Points, in no order, along strands that fork and pass close to each other.
In the rows, 128 means zero.
Points whose rows are less than 185 apart are linked; no others are. Some points are linked to none.
pini: [ 80 113 141 118 108  75 130 162 136 132 147 164 192 132 133 166 133 155
 131 101 111 165 110 150 151 110 153 134 137 107 142  77 125 144 170 135
 147 124 143 131  66  96 109 122 149 140 144 121 162 117 143 126 145 178
 166]
Nam: [171 122 124 115 180 172 188 166 129 108 190 144 140 206 123 132  90 128
 163 150 170 111 166  93 114 153 165  90  86  70 181  98 102 121 150 131
 143 144 128 141 154 123 113 120 178 155 171 139 171 150 153  54 142 103
 126]
naru: [101  74 189 126  81 123  66 151 150 137  89 128  88 114 104 149 101  61
 138  76 154 118 122 140 153 108 108  99 156 152 105 114 173 101 147 164
  78 183 128 183 117 127 141 165 105 166 133  92 126 164 182 177 102 117
 142]
nepo: [119  91 153 139  87 103  78 135 106 124 107  69  90  61 189 153 129  63
  77  90 136  73 113 120 106 116  93 118 144 144 108 139 149 103 108 178
 106 106 129 109  98 170 149 197 110 135  89  66 107  97 136 170  84 113
  98]
lig: [155 171  81 141 136 143 158 160 146 122 130 106 170 135 127 117 130 197
 160 171 112 130 134 142  80 183 160 107 100 109 143  68 147  93 114 131
  91 114  71 144 183 112 132 105  92 144 120 137 131 144 141  77 149 145
 128]
Dasop: [120 128 167 163 127 137  81  81 123 114  91 120 124  99 135 124 111 106
  74  90 108 141 138 133 131 107  83 115 163 163  51 164 145 111 105 155
 154 141 155 116  99 168 141 180  87 135 124 118  86 100 109 180 116 164
 153]
Dov: [138 154 103 130 183 172 156 165 170 116 190 158 126 186  82 108  95 173
 172 151 210 158 155 105  77  74 128 129 110 143 180 170 133 145 140 108
 127 176 137 143 170 137 125 119 159 120 115 126 130 146 110  85 111  97
 111]
Zed: [115 149 112 132 174 158  95  90 160 133 133 146  88 149  86 113 109 149
 135  98 167 168 177 152 112  78  80 149 157 178 107 201 153 138  99 103
 130 143 150 124 133 171 134 106 121 133 111 138 117 127 135 126 128 164
 153]
fes: [107  57 184 114  50  77  70 161 146 129 120 122 136  87 125 185 130  87
 117  92 147 104  98 153 136 116 119 123 141 131 140 111 153 118 146 147
  88 156 127 170 100 108 134 163 128 177 135  79 132 153 176 190 106  99
 121]
Nuru: [124  98 160 153  92 123 104 152  95 187  75 102 120  75 143 136 143  79
 103 147  55 132  49  82 185  87 115 105 104 128 116  99 115 130 102 122
 116 152 144  85 132 174 166 182  97 135 159 125  62 113  45 152 104 107
 120]
Ninil: [108  79 174 109  98  86 121 156 157 131 149 145 113 171 105 172  97 117
 143  88 202 169 150  88 102 117  96 116 117 127 120  87  82 175 179 143
 146 163 165 190 136 113 150 154 135 124 133 137 122 162 133 144 141 121
 169]
Bulus: [126  83 100 113  71 104 108 121 137 121  74 123 142  51 119 122 120 117
 120 144 108 152 113 151 206 108  91 103 105 132 140 127 122 138 143 118
 111 101 149 117  96 107 148 158 138 147  89 170 116 124  84 132  90 153
 180]
Buni: [141 128 142 125 162 106 176 110 112 147 177 161 138 199 105 123 155 134
 139 112 171 126 156 134  99 142 170 163 132 108 130 122 133 147 148 104
 143 124 117 166 153 133  84  96 142 136 170 148 138 132 114  87 169 138
 118]
nafim: [117  49 188 133  50  63  68 180 113 154 108 132 135  65 132 204 146  97
  90 137 131 117  54 139 142 108 101 100 128 106 135 103 138 134 163 127
  76 131 141 120 100  99 151 173 140 146 157  82 142 148 154 212 114  98
 101]
seler: [117 103 161 120  98  96 135 137 165 128 145 184 152 119  87 128 116 148
 128 161 173 182 142 103 171  89 114 153 111 129 102  88  92 175 150 123
  88 138 196 154 136  69 160  89 109 108 176 148 153 155 134 160 134 139
 162]
suteg: [131  91 133 126 170 125 167 162  75 148 112  74 136 155 175 134 140  85
 112 136 116  94 157 107 139 163 166 112 138  62 136  92 143 118 162 151
 138 102  97 100 131 132 123 143 135 174 160  75 181 125 161  70 170 116
 115]
bedu: [126 138 108 105  97 195 106  85 120 183  50 131  74  47  83  95 102 109
 103 165  90 122  89  98 171 139 126 127  92 115 104 121 110 145  69  88
 113 160 207 114 129 113 146 131 113 120  99 140  90 109  78 144 148 105
 171]
Teza: [132 144 191 176 157 113 124  75  80 140 104 162 131 133 141 141 152 112
  62 119  88 117 104 124 119 141 130 118 127 136  61 147  92 130 118 110
 145 149 142 123 120 115 122 148  94 119 187 163  82  92  85 194 136 139
  90]
bunas: [116 121 124 154 112 106 109 116 100 174  55 143 161  96 113 118 116  94
 124 122  84 166 132 153 179 100  98  94 112 151  92 122 132 150 134 127
 135 111 146 109 129 141 120 170  99 139 117 169  94 113  70 115  96 158
 169]
mufab: [150 116 103 112 159 166 149 146 174  67 159 110  82 152 146 118 120 102
 130  96 190 115 165  94 101 126 131 169 133 110 141 212 112 127 138 133
 190 165 127 142  92 179 141 144 179 117  91 119 133 138 142 105 131  91
 126]
Gubo: [151 191 108 123 186 139 148  93 144 134 185 166 150 219  89 129 135 190
 186 191 162 129 128 178  89  94 156 111 138 148 168 131 173 111 101  98
 105 105 105 119 188 127  88  71 124 130 137 134 162 131 116  77  81 160
 111]
fosi: [105 113  54 111 172 139 169 145 111  92 130 115 135 161 184 138 155 111
 122  82  87 108 155 115 105 139 147 140 171 134 131 119 161 138 144 161
 186 102 104  82 113 158 102 157 134  97  62 111 154 116 149  50 124 152
  91]
nukib: [116 144 192 164 113 139  96  95  99 184  46 163  74 106  66 100 120 117
 123  86 111 143  99 152 128 127 140 135 140 165  71 122 178 139 120  88
  90 160 155 161 171 120 120 128  90 116 111 129  80 145 131 176 149 101
 128]
Butu: [170 156  98 123 168 194 135 148  94  90 169 104 101 156 177 110  90 126
 157 146 115 101 167 113 138 118  85  86 112 132 146 175 108 110 145 171
 125 112  88  97 131 139 130 124 164 122 146 160 154 106 177 121  71 101
 117]
bukos: [152 172 101 140 111 189 138 109 134 137 100  85 105 100 142  80  98 194
 125 193 123 127 115  99 110 190 107 158 101 110 132 123 123  95  96 126
  91 154 108 117 174  94 143  87  90 117 134  91 112 130 134 134 159 108
 106]
Nev: [147 137 102 131 115 130 121 118 113 139  97  72 132  86 151  87 146 137
 123 147  86 139  95 106 159 176 109 160 121 131 154 115  96 107  94 114
 139 130  98 111 162 154 165 119 101 103 129 146  77 112  84 137 124 132
 126]
valig: [126 126 105 122 129 165  86 102 167 107 110 103  86 109 128 105  93 141
 122  86 152 152 173 143 123 109  82 156 160 163 118 180 140 110 107 143
 142 124 133 128 110 158 156 129 117 116  72 126 118 138 161 133 121 159
 141]
galaz: [101 123 201 152  97 105 101 131 111 177  91 158 126  93 100 126 135 113
 111  89 121 134  90 140 154 113 145 139 164 161  90  93 152 148 147  98
  97 172 145 180 152 103 120 123  96 123 132 132  87 152 134 200 170 111
 136]
Safun: [137 110 186 113 110 122 161 120 136  98 205 154 117 152 133 134 112 127
  95 147 185 136 142  98 156 124 112 147 113 116 131 124  65 143 121 110
 153 139 148 152 105 121 116  78 137  94 208 130 134 122 128 149 141 129
 152]
Vus: [173 155 103 134 194 190 154 154  70 102 184 146 117 183 132 106 136 113
 170 144 149 110 171 113 116 129 110 121 143 130 140 169 134 114 144 137
 151 146 112 105 142 184 111 141 183 122 156 176 170 107 161  98 114  77
 124]
zov: [103 109 132 125 137 110  99 198 154 137 112 120 113 151 127 162 100  89
 201  88 120 136 160 121 103  85 152  96 109 133 142 143 132 145 167 171
 124 131 125 185 106 110 140 169 165 172 101 113 156 183 185 133 108  91
 131]
lup: [117  76 119  54 116  88  87 131 163  56 178 142 149 123 135 205 148  99
 130  84 116  80 125 154 101 113 112 157 120 134 146 192 106 119 119 184
 171 113 147 127  65 132 132 131 176 169 109 117 155 119 124 153  81 128
 109]
Nenar: [144 145  90 159 115 100 134 116 112 144  92 102 118 141 126  83 175 135
 159 138  99 158 104 134  92 192 110 167 125 137 161 107 153 118 102 121
 149 106  95 119 204 168 119 135  69  86  98 157  88 128 120 106 126 134
 106]
fak: [110 112 151 154 121  96 104 138  78 160 116  89 140  85 175 161 154  83
  75 169  79 114  58  87 155 110 109  90 125 117 109  95  86 115 122 128
 133 133 133  71 117 165 158 199 116 122 181 124  83  91  56 167 116 128
 108]
Val: [162 198  75 136 125 193 129  50  96 136  93 138  91 168  90  59 105 171
 154 201 154 140 128 141  96 144  62 145 121 140 125 165 187 123 110 133
  84 148 151  81 202 130 126 114 105 101 109 134 152 107 122 113  89  94
 105]
dezi: [ 96 117 135 170  96  97 112 139 102 161  72 109 126  85 137 103 125  96
 114  86 100 149  95 144 140 123 127 145 155 174 126  96 168 135 128 114
 119 142 109 126 169 170 113 162  69  98  72 119  71 131 127 129  98 117
 134]
Zomo: [126 122 108  99 147 139 159 165 177  92 184 147 140 155 147 162  97 127
 149 111 130 120 161 129 120 102 162 128 102 120 164 141 102 125 147 151
 167 122 110 135  77 120 103 112 181 124 137 127 158 133 137  86 112 137
 133]
sirem: [119  96 163 122  90 150 108 118 148 148  84 160 100  66  87 126 109 123
 103 191 127 152 129  98 175 108  97 122 100 123  85  94 110 167 137 113
  74 150 198 130 122  52 167 101 110 109 164 137 150 130 125 186 159 110
 155]
Mimip: [156 177 132 153 160 137 129  37  99 162  85 161  84 170  88 102 162 151
 145 149 130 133 106 171  96 157 119 156 104 148 117 144 132 114 111  96
  79 123 120 144 176 105 130 109 112 100 147 163 123 111  97 151 124 116
  99]
lesim: [123  96 189 162 101 125  70 122 125 120  93  99 119  78 159 168 115  77
  70 106 124 113 111 121 123 104  72  97 142 139  74 143 145 101 114 181
 125 140 148 113  86 149 148 201  94 148 141  83 107  96 113 193 111 143
 140]
mos: [112 111 142 147  59 102 144 172 169 113 139 105 155  78 130 114 138 164
 127 117 114 118 124 128 130 135 177 130 129 133 145  99 140 118 138 119
  83 135  82 172  99  93 140 125 135 139 117 106 116 177 154 145 166 105
 126]
pibaf: [154 147  34 117  93 161 149 109 139 127 104 104 142 116 129  84  93 133
 156 151 137 167 167 142 156 137  78 124 102 138 150 141 144 152 100 137
 122  97 113 102 183 124 147 106 112 103  68 171 106 126 107  64  77 160
 111]
sebel: [ 78  98 137 100 100  62 111 161 134 124 147 161 198 136 157 205 140 123
 103  92 118 127  76 152 145 103 128 134 142  88 146  83 142 149 158 151
 141 134 171 112  43  92 102 173 148 149 122  75 181  95 152 128 130 158
 155]
ruza: [137 163 114 133 183 173 121 124 151 130 168 166 102 175  85 107 102 159
 150 134 194 163 167 133  93  66  88 154 139 171 149 204 147 146 116 101
 127 165 156 135 151 162 123 107 149 123 133 137 134 125 125 112 117 112
 132]
ronad: [157 159  75 141 130 198 106 112 116  98 113 107  70 124 142  64  88 151
 127 106 140 151 161 125 104 139  59 138 152 148 114 185 140 128 110 151
 148 118 138  90 146 170 163 140 121  91  81 139 127 117 179 133 108 128
 113]
gibi: [113 156 146 146 136  98 110 130  68 202  75 144 154 133 107 121 158 132
 158 145  83 167  93 148 149 164 165 101 108 141 137  61 120 122 137 108
 105 111 118 143 175  94 132 124 110 149 146 163 116 146 107 124 141 126
 138]
netov: [138 104 126 115  43 127  77 102 145 120  76  63 104  41 139 107 104 137
 104 122 114 106 102 144 149 142  94 149 126 127 151 165 112  94  90 126
 110  90 131 109  96 127 182 140 138 134  84  91 106 150 134 175 109 119
 112]
kavov: [139 165 115 129 205 173 161 182 139 126 178 169 151 198 104 126  74 141
 191 155 175 160 154  99 100  97 141  83  81 104 198 134 110 141 166 136
 129 150 143 133 155 114 118 136 190 128 146 151 167 159 153  73 103  92
 117]
Baram: [158 174 114 144 146 150 136 101 122 149 130 134 126 151 113  91 132 187
 154 185 136 141 140 140 101 166 124 146 109 137 134 115 146 106 123 127
  84 130 102 149 199  89 123  85 102 117 151 139 139 128 113 121 147 110
 118]
Korob: [122 155 150 129 147 146 121  93 112  73 165 126 110 125 155  85 163 117
  65 113 155 101 144 117 143 137 124 121 177 154  67 170 125 131 110 130
 194 130 131 130  93 172 118 123 142 115 158 126  81  90 164 148 119 121
 145]
sepef: [129 103 129 114 113  94 146 132 151  76 189 140 162  93 143 151 156 189
 107 155 104 141  66 142 191 126 144 132 131 102 173 123  91 101 146 101
 129 102 117  88  77 110 117  90 162 117 155 144 157 106  92 162 109 184
 158]
Tuse: [145 120 107 154 203 162 148 171  56 138 135 137 122 174 154 114 143  86
 152 105 124 107 173  99 114 117 130 114 156  96 118 157 143 124 177 162
 159 138 122  89 118 188 124 181 173 143 143 149 179  97 155  88 123  86
 126]
dodoz: [ 91 106 144 137 111  79 127 119 119 133 151 105 173 100 172 154 167 104
  67 100 127 107 106 133 143 117 142 176 178 127 120 112 143 139 150 129
 143 144 120 130  81 131  89 147 112 124 110 106 120  89 100 147 160 145
 146]
tavup: [110 137 167 147 144  75 151  88 126 177 143 174 137 150 109 130 169 153
 117  87 164 137 110 147 114 137 167 187 145 130 118 144 111 143 130  94
 109 132 127 173 123 112  94  81 116 119 148 173 106 119 101 158 177 154
 104]
Sofe: [130 177 169 143 164 142 119  55  82 115 123 141 102 118 133  96 173 123
  59 123 114 101  94 118 129 171 140 133 151 139  56 163  86 116  89  95
 166 139 146 122 109 140 125 123 116 116 178 140  75  94 127 186 140 124
 103]
Fug: [162 179  81 140 158  95 136  68  95 125 108 123 121 199 110 119 183 151
 184 154 119 143 109 186  69 168 115 140 133 129 155 124 144  97 112 105
 142  88  96 119 207 174 118 125 108  97 111 166 140 114 121  91  92 153
 110]
begon: [142 164  53 131  94 146 141  86 160 150  89 124 135 106 103  66 120 155
 147 177 150 164 133 138 148 154 109 152 125 148 146 138 157 143  80 107
 105 115 136 113 189 122 133  92  90  95  71 162  85 136  83  80 112 147
 130]
vamem: [181 145  77 119 164 147 189 141 146  77 152 111 151 158 138 131 150 166
 136 151 118  95 149 149  76 200 157 132 134  92 138  95 153  93 106 123
 146 111  67 115 179 160  95  93  96 129 112 143 159 122 144  58 149 158
 129]
tutap: [121 116 179 134 100 162 107 119  97 190  73 151  77  85  87 122 133 115
 125 173  73 140 101  98 163 131 122  92  82 128  83  75 115 164 140 109
  80 146 165 112 162  70 160 104 103 117 165 162 116 122  91 176 163  92
 129]
kiput: [144 189  87 146 165 111 128  71 120 153 122 142 121 200  84 125 169 178
 196 160 140 148 136 193  63 125 125 123 149 158 156 138 171 142 126  88
 100  85 105 111 177 137 119 103 135 116 119 150 145 136 113  76  90 159
 112]
Pim: [102 113 158 145 111  87 100  97 124 112 139 133 166  84 148 153 162 142
  64 122 110 140  78 148 170 110 106 144 163 128 113 149  99 128 138 118
 152 143 146 101  74 132 130 135 113 121 138 147 106  92  82 201 128 164
 169]
Zeme: [113 138 168 132 132 102 149  92 138 145 171 147 143 106 134 114 158 169
  99 122 144 129  83 123 148 147 167 188 158 117 130 150  86 114 112  88
 126 139 140 152 103 121 109  57 119 115 153 167 122 115  92 174 182 150
 124]
kevo: [109  99 127 132 128 117  94 147 108 138 102 114 132 117 162 162  97  93
 126  94  88 127 150 148 134  89  91  84 114 144 121 139 120 130 154 194
 142  89 119 103  82 132 138 174 133 145 116 125 146 105 143 134  69 142
 140]
gavo: [160 190 111 113 166 143 149  91 114  92 201 150 150 185 122 134 135 169
 160 173 138 121 126 169 145 137 145 118 123 163 152 122 136  79  77 102
 135  93  89 115 180 146  70  65 105 116 115 160 139 100 115 100  94 167
 129]
neku: [145 127  99 121 134 149 109 136 115 128 111  90 110 118 164 116  80 119
 154 118  90 124 170 141 134 107  86  86 102 134 144 166 101 128 149 185
 125  78  97 101 116 121 153 136 147 135 108 147 150 118 148 115  67 123
 122]
zil: [110 190  74 114 169 152 159 182 217 132 185 181 174 184  77 128 104 182
 180 137 152 157 157 117  79  74 203  78 102 139 157 106 155 140 116 115
 117 127 125 113 134 107 124  96 152 146 118 113 143 160 116  62 115 168
 110]
kogu: [104 167  87 127 135 122 146 182 174 137 147 145 159 150  97 128 125 179
 178 104 121 164 166 138  94 104 182 110 131 163 137 105 169 148 133 123
 114 116  94 141 128 114 119 114 143 137  99 119 133 164 148  78 146 157
 129]
limu: [152 120 147 160 141 151 129 152  66 172 120 122  84 138 127  88 122 131
 149 122 118 144 161 108  93 134  99 122 123 124 105 119 155 127 166 148
 104 127 106 142 147 135 124 147 133 126 169 133 138 107 147 138 151  82
 123]
ker: [136 173 148 161 126 161 106  51 103 185  35 168  53 128  48  88 136 129
 142 120 119 139 104 154 101 144 133 149 101 143  78 144 172 148  99  82
  74 133 170 133 168 104 128 132 115 105 101 140 102 127 112 159 142 100
 113]
zinob: [119 131 155 141 107 140  81  61 132 134  70 131 121  65 109 122 121 126
  70 108 104 145  98 135 174 117  99 139 152 139  73 162 109 108  88 106
 144 142 184 108  94 138 147 148  94 132 117 139  91 124  80 185 135 160
 176]
lunu: [190 129 145  98 169 148 171 127  99  82 164  86 130 133 147 134 154 113
  98 178 142  76 142 123 158 182 147 131 139  97 126 120 107  96 113  99
 150 122  81 133 169 139 111  75 123 138 186 119 148 115 135 121 179 126
 126]
Fogo: [158 163  71 133 124 204 106  97 122 150  70 127  62 124  80  64  83 148
 148 141 159 156 165 131  97 119  46 129 141 154 108 177 194 146 105 121
  94 132 174  89 175 152 140 143 108 111  68 137 133 126 146 109 111 111
 131]
ler: [129 174 150 124 144 186 126  69 122 138 141 164 110 116 111  90 109 168
  93 195 135 129 101 124 180 136 114 155 114 137 125 151  80 113  82 102
 111 141 158 115 136  83 119  54  92 108 163 124 129 111 104 167 141 121
 130]
san: [124  90 140  82 121 119  76 123 171  85 154 112 101 119 148 175 129  79
 113  90 162  94 153 131 103 120 103 153 124 130 137 202  98 112 114 181
 163 132 139 148  60 146 151 144 163 156 126 103 131 124 146 170 100 116
 130]
baz: [126 171 114 113 140 204 125  47 111 168  85 167  98 100  85  86 104 133
  89 209 116 118 103 121 166 146 111 136  94 121 108 150  99 137  77 103
 112 155 196  99 154  74 121  87  98 107 118 135 115  93  78 140 124 112
 148]
Nik: [ 92 159 139 146 108  86 107 144  88 187  70 162 167 120  95 119 135 115
 147 129  93 182 113 166 174 122 149  90 131 164 116  83 144 160 150 111
 113 111 137 127 143 102 116 146 115 147 118 155 112 142 112 114 124 149
 169]
supak: [ 97 132 119 107 140  93 170 126 134 114 169 157 198 127 130 145 151 181
 126 104  86 138  86 144 158 138 190 134 152 109 149  86 124  94 143 108
 154 112 113 113  87 126  79  86 142 136 136 142 163  93  90 110 149 194
 146]
Fope: [121 101 104 118  70 127  86  97 139  99  91  71 113  71 149 104 110 114
 111  78 122 139 135 152 149 127  86 150 138 147 137 147 132 119  94 153
 142  95 120 113 106 154 178 153 107 113  47 118  97 128 133 148  89 152
 119]
bigi: [148 100 121 113 150 145  96 137 181  87 144  98  84 132 156 143  95  99
 168 108 140  91 167 114  77 109 110 150 104 117 153 220 101 122 134 173
 150 131 135 169  92 150 155 144 170 143 102 120 142 147 154 146  99  84
 116]
pefif: [132 116 136 137 148 119 166 174  92 160 121 110 153 158 148 119 145 130
 148 126 117 121 162 109 108 179 185 108 127  88 139  65 164 127 155 136
 128 116  96 153 147 117 117 136 141 165 149 104 154 155 173  72 190 115
 120]
ritek: [ 86  85 132  76  81  59 127 163 141 112 133 141 186 136 157 202 137 116
 116  98  96  77  84 139 112 133 174 123 113  79 172 106 153 143 148 157
 128 107 171 114  42  89 107 159 182 182 121  51 181 141 150 100 131 104
  94]
fibo: [107 125  96 112 149 125 134 170 245  76 150 127 125 146  98 163  99 127
 211 106 152 128 149 107  55  78 168 118  79 124 149 165 110 127 146 131
 125 149 129 192 114 125 142 140 157 150  58 121 121 189 121  99 117 106
 111]
pinet: [ 88 109 141 130 106  78 121 136 116 140 162 128 201 118 188 196 158  73
  71 108 131  91  89 142 144 100 129 138 157 102 113  86 138 166 151 134
 133 141 158 105  71 108  83 188 127 142 125  75 165  81 120 130 148 145
 157]
Noga: [136 127 173 142 124 129 108 130  61 212  70 127  98 115 112 117 158 119
 146 144  63 141  76 107 144 147 140 101  89 134 109  67 113 127 130 114
  96 142 121 129 185 107 149 128  91 134 162 156  95 124  79 154 146  88
 113]
gabu: [138 146 100 128 109 156 151 132 188  91 174 122 160 105 140  99  89 201
 124 175 137 123 140 145 155 125 143 135 108 134 163 133 113  99 116 127
  95 122  93 123 121  96 124  75 105 129 126 131 136 122 112 111 109 157
 118]
Fivu: [134 126  51 116 114 160 129 123 131 121 102  91 130 126 146 107  75 119
 174 107 102 151 177 153 144 107  82  96 105 143 142 156 122 158 128 160
 134  74 105 101 150 130 162 133 135 118  50 167 133 131 132  80  62 150
 106]
lise: [131 158  94  96 144 144 165 113 134  57 209 135 141 155 150 114 162 150
 127 113 127 108 145 135 152 147 157 133 162 162 118 134 137 103  98 120
 184 102  77 100 128 167  87  73 131  98 100 155 120  89 130  95 117 174
 121]
masit: [164 127 168 105 173 110 190 100 109 120 210 188 141 229  96 146 139 123
 147 134 190 111 137 129 128 145 177 132  99  94 149 100 106 125 120  86
 149 105 139 160 179 133  68  76 140 144 175 161 159 135 124  84 143 147
 126]
rebe: [114  87 146 122 138 105 137 194 129 140 127 137 116 178 129 168  99  88
 163  82 172 147 160  85 102 113 144  95 103  99 147 107 101 178 197 158
 163 148 149 177 117 116 137 180 182 145 120 121 144 170 153 107 141  91
 147]
zib: [144 183 117 117 146 161 137  91 117  67 183 129 104 144 150  69 159 149
 101 138 157 110 138 126 137 168 128 150 170 157 101 166 128 112  87 113
 172 119 108 120 135 171 104  85 127  99 127 142 103 100 168 123 130 134
 126]
bug: [130  67 173 116 106  82 139 163 100 147 146 132 157 141 157 189 125  84
 101 150 149 117 132 100 142 131 111 115 124  66 123  83  79 161 170 144
 154 109 141 109  83 116 152 142 164 112 223 103 164 131 164 130 136 138
 128]
Kiro: [102  88 109  85 131 102 144 156 157 109 118 122 153 150 169 194 132  75
 140  75 102  67 126 117 100 113 179 151 119  96 146 147 142 144 147 177
 164 117 142 125  58 116 109 165 174 165  88  63 167 153 131  69 122  91
  99]
Sodap: [126  64 172 133  77  86 101 165 115 155 117 117 131  81 139 178 141 113
  97 162 125 122  96 112 136 121  97 120 120  99 134  96 102 138 166 130
 106 112 125 117  80 100 164 140 156 109 202 104 145 138 135 190 149 117
 108]
zufot: [158 136 114 102 155 120 144 131  96 101 142  71 148  93 152 137 147 141
 105 180  97 101 100 129 163 182 131 117 133 113 162 101  68  75 107 101
 149 120  80 113 159 147 141  98 124 122 164 141 121 100  93 135 144 149
 131]
dab: [ 95 105 186 134 103  92 114 125 147 161 128 152 118 145  84 137 112 123
 136  73 179 161 136 116 127 103 109 154 143 145  97 110 131 168 140 113
 123 167 169 202 138 120 123 127 107 136 147 126  98 151 139 181 182 134
 159]
ruvol: [135 103 208 169 139  93 133 109  88 139 140 164 153 146 159 162 139  88
  68 127 116 107 125 112 123 116 105 125 141 103  46 126  96 165 143 127
 163 151 162 133 107 121 113 157 100 117 213 140 108 102 116 190 156 142
 115]
pake: [179 134 101 133 158 157 185 138 152  98 179 126 129 186 126 101 158 160
 138 143 161 110 167 124  77 177 164 169 138  94 134 132 163 121 124 109
 134 143  90 139 161 162  97 100 122 129 141 148 148 138 133  68 169 122
 119]
Pamob: [120  81 158 100 128  99 148 176 117 134 141 140 139 182 152 186 100  79
 129 109 157 128 149  95 121 138 144 105  99  60 157  96  76 170 182 164
 175 121 159 120  81 109 144 145 186 128 172 108 171 144 165  87 121 112
 141]
ritir: [117 138 158 136  71 146 130 135 177 140 125 125 112  83 100  90 100 166
 124 122 159 146 138  93 133 127 148 151 118 137 129 108 133 128 109 116
  83 162 145 191 138  82 154 107 121 132 134  77 113 182 162 174 197  88
 137]
leso: [120  92 132 127 129 104 134 149  88 136 132  64 123 114 194 153 161  52
  67 142 133  70 142 106 137 132 132 118 151  94 111 122 127 127 158 163
 129 101 102  85  87 136 128 171 147 141 161  69 149 101 129 125 132 117
 100]
Dor: [183 127 139  96 156 157 180 160 127  74 204 109 143 161 146 156 104 121
 126 185 156  81 154 113 157 151 150 105  99  87 165  95  97  96 104 117
 137 116  88 134 137 120  94  83 139 154 193 118 168 127 157  99 148 136
 135]
teken: [125 168  88 148  80 123 135 137 168 139  89 124 115  96  83  75 134 169
 149 140 137 165 141 147 126 145 146 133 149 176 131 122 182 136  94  95
  79 130 109 127 184 107 129 106  88 106  63 142  86 180 131 102 142 121
 142]
rine: [128 161 132 142 100 141 128 141 154 143 107 140  95 112  76  74 109 147
 145 133 153 161 164 126 127 121 142 131 138 176 111 122 184 143 114 112
  65 157 129 171 178  83 139 112 113 129 109 108 113 182 157 145 175  96
 139]
boz: [110 112 116 128 105 114 184 185 153 118 133 101 175 136 144 135 151 141
 132 104  96  92 140 119 108 156 208 121 125  95 138  69 160 133 143 129
 118 114  77 151  86 115 115 136 140 155 113  93 143 166 169  65 168 122
 112]
papeg: [118 125  81 150 135 112 148 130 110 113 133 112 121 143 144 103 164 140
 128 104 106 150 155 137  83 162 123 162 170 151 144 122 170 137 131 131
 165 104  95  99 154 175  99 136  97  84  75 140 110 112 140  89 135 149
 107]
zapu: [110 151 149 130 119 164 122  82 154 152 143 143 119  73 113  97 119 188
  86 145 139 140  89 112 162 128 140 187 144 121 130 143  74 110  89  97
 117 143 177 135 104  98 133  72 119 114 153 105 134 143 112 182 177 129
 153]
garo: [135 145 134 110 182  96 132 104  57 103 128  92 158 114 151 139 186  90
  83 168  91  92  86 129 166 166 140  93 142 128 117 101  69  94 102 103
 174 118 105 109 163 164 134 122 116 132 170 156  93  78  97 138 118 138
 128]
feni: [132 103  96 119  99 109 127 114 146 101 132 102 152  72 144 125 151 172
 107 162  87 150  64 141 220 133 115 129 111 115 187 134  88 118 145 105
 119 105 125  86 102 118 159 124 154 129 122 156 113 119  61 154  98 163
 153]
Dib: [ 89 136  90 111  97 111 154 201 227  92 157 132 151 142  89 150 131 149
 183  72 127 138 151 127  81  75 199 115 123 157 127 120 157 138 124 118
 105 144 100 174  99 126 137 133 144 155  64 111 120 195 154 103 144 140
 124]
bol: [120 118 145 138 150 105 125 135  63 121 136  95 140 108 176 140 150  78
  74 160 103  98 128 115 147 136 108  73 139 117  98 109  94 110 143 153
 157 103 102  83  99 143 133 161 138 120 198 113 117  77 114 147 111 142
 126]
dif: [116 102 113 122 160 116 102 161 188 105 119 112 119 133 134 163 102  92
 230 112 102  99 150 118  69  94 142 120  92 113 149 196 118 129 156 171
 141 115 132 183 111 133 140 152 174 156  78 125 154 181 153 128  98  75
 116]
bunu: [106 112  56 100 167 132 161 158 166  96 113 138 145 152 169 166 128 117
 164  66  81  98 144 118  87  97 160 138 148 124 136 146 155 131 146 160
 183 111 116 115  77 140 112 146 163 105  43  98 153 155 151  59 126 135
  73]
sivol: [109  90 156 159 115 130  89 152 121 141  77 106  83 105 135 123  95  94
 127  64 133 129 133 143 121 101 106 121 174 170 104 120 193 110 142 147
 103 161 111 154 138 170 123 168  88 127  84  99 107 135 176 145 106 114
 140]

Follow the links from the first point to the second, and from the first to the third. Name the last point that the two ways share.
Val / sebel / ritir -> zufot
feni / lesim / Nenar -> sebel
zib / ronad / Bulus -> Nenar
pini / mos / Korob -> Nenar
Sodap / mufab / vamem -> rebe
Korob / bunas / Pim -> sebel

A fork is a point with three links, a tip a point with one. Leave the first point through the second and follow the links. Name the first fork or tip that comes.
bol / leso -> neku
bedu / baz -> Buni
supak / sepef -> seler
dezi / sivol -> rebe
zib / lise -> Nenar
Gubo / gavo -> ruvol
zufot / lunu -> valig
gibi / Nik -> sebel
teken / rine -> bol
rebe / Pamob -> dezi

A fork is a point with three links. Follow the links from the first point to the second and name the forks in between, in order.
Gubo / Pim -> Nenar > sebel
pinet / bol -> sebel > Nenar > zufot
suteg / Kiro -> bol > zufot > Nenar
nukib / Buni -> Baram
fibo / Buni -> dif > rebe > Baram
fosi / begon -> Nenar > zufot > bol
papeg / bunas -> sebel

Name the points in between on the shortest way along the links from the first point to the second, in order.
sepef / kiput -> supak > pini > sebel > ritek > Kiro > bunu > fosi > papeg > Nenar > Fug
pibaf / suteg -> begon > teken > rine > ritir > mos > boz > pefif
Pim / Dor -> dodoz > pinet > sebel > ritek > Kiro > bunu > fosi > papeg > Nenar > Nev > zufot > lunu
sivol / pake -> naru > fes > nafim > Sodap > bug > Pamob > rebe > Ninil > dab > galaz > nukib > ker > Mimip > Baram > lig > vamem
ritek / seler -> sebel > pini > supak > sepef > feni > Bulus > bunas > Nik > gibi > Noga > tutap > sirem
